The views of a scene show one set of named points, each view turned or mirrored, and shifted as a whole, with a little noise and some points left out.
(in the rows, 128 means zero)

Scene 1
View 1
J_49: [119 142 107  48 115  86 152 113 163 178 155 148 179 142]
J_349: [113  99 123  73 125 144 158 111 126 147 148 146 165 146]
J_738: [ 92 105  96  78  96 165 129 126 126 151 110  96 158 125]
J_572: [118  86 121 122 100 178 155 125 121 148 126 101 170 121]
J_108: [119  43 135 170 103 235 158 129  81 123 118  86 164 116]
J_389: [147  83 126 208  83 182 170 139 116 175 125  63 195  96]
J_174: [102  60  96 197  55 248 129 148  97 145  75   6 165  80]
J_203: [103 120 107  57 113 126 142 114 143 161 138 128 170 142]
J_532: [ 94  70 121  93 114 201 143 119  98 118 125 123 154 142]
J_787: [106 136  75 100  71 130 128 127 153 188 101  56 177 106]
J_907: [ 80  94 113  14 130 159 138 105 121 120 143 163 146 162]
J_607: [107  48 136 136 113 228 153 125  87 115 129 115 153 130]
View 2
J_607: [115  53 125 113 150 129 106  67 165  86  77 124 107  83]
J_738: [131 108 133 162 127 100 127 114 111 107  95  98 151 128]
J_787: [144 125 130 202 136  86 124 136  96 138 155  82 130 154]
J_572: [124  86 139 146 147 123 106  99 133 107 125 107 121 109]
J_108: [118  54 108 133 151 111 116  69 166  89  77 133  85  86]
J_389: [130  67 129 159 177 127  92  88 147 122 196 112  55 109]
J_203: [129 119 164 140 116 125 113 126  92 106 106  85 190 129]
J_907: [119 107 161 111 103 124 117 113 106  86  37  89 219 115]
J_349: [124 100 175 116 124 144 104 108 105 100 108  93 187 115]
J_532: [117  70 111 140 134  99 123  82 153  90  62 123 119 104]
J_49: [127 128 195 139 116 147 100 135  68 120 141  64 214 139]
J_174: [131  56  65 203 173  64 130  83 173 116 133 140  15 115]
View 3
J_907: [201  83 144 158  90  60 175 132 104 153 174  87 124 148]
J_572: [138 103 119 167 100 140 156 137 134 130 120 167 101 130]
J_349: [162  89 140 160 109 101 161 109 127 151 151 122 136 152]
J_607: [158  95 108 144  94 115 189 193 151 146  92 182  84 127]
J_203: [163 101 136 180 101 120 151  93 108 132 171 109 130 138]
J_108: [159  99 100 150  89 124 188 205 138 135  90 191  67 113]
J_787: [135 130 120 209  91 182 122  94  91 103 164 142  90  93]
J_49: [149  97 151 178 108 125 132  45 116 132 183  91 162 152]
J_738: [164 109 117 186  86 127 159 130  99 123 153 130  88 114]
J_174: [124 138  77 190  77 201 165 203 116 103  80 229  23  61]
J_389: [ 97 121 101 172 110 196 139 135 155 124  82 218  95 115]
J_532: [174 102 105 161  83 112 184 186 122 136 119 158  67 116]
View 4
J_907: [123  87 119  69 143 206 198 150  66 104 167 108 160 129]
J_787: [119 116 154 135 149 107 155  88 101 105 128  72 127  75]
J_49: [114 100 181  60 138 174 168 147  58  66 159  84 129 126]
J_572: [135 133 109 119 150 142 162 144 103 149 143 128 127 119]
J_349: [131 110 129  76 146 187 174 161  75 118 163 116 146 143]
J_108: [149 141  46 149 166 151 180 145 125 206 149 160 145 122]
J_389: [153 180 130 151 157  73 120 145 132 170 125 141  93 131]
J_607: [149 143  56 132 161 162 174 157 112 194 154 158 136 142]
J_532: [135 123  54 137 165 166 190 129 113 179 147 138 155 109]
View 5
J_738: [132 116 116 105 109 106 144 157 133 166 151 118 145 134]
J_349: [128 127 138 112 100 151 164 124 148 162  95 100 145 110]
J_607: [193 113 123 104  58 120 109 163  70  91 118  57 194 133]
J_907: [140  98 129 102  87 142 189 142 154 230  91 102 118 114]
J_174: [175 121  97 107  94  56  67 201  52  74 213  99 210 166]
J_203: [108 126 132 108 120 130 166 128 163 175 118 125 131 115]
J_572: [141 133 125 108 101 121 129 137 116 117 132 100 171 121]
J_108: [194 100 112 103  59 113 116 178  71 121 133  64 178 141]
J_49: [ 77 150 145 115 136 146 183  90 191 160 102 131 130  97]
J_389: [143 161 129 117 114 111  92 133  85  39 153  94 212 126]
J_532: [175  96 114 101  73 109 135 182  96 156 133  84 158 141]

In a view up to two points have been moved. Name them for each view, in the order of its rows, or write -.
view 1 => J_108, J_532
view 2 => -
view 3 => -
view 4 => J_907
view 5 => J_607
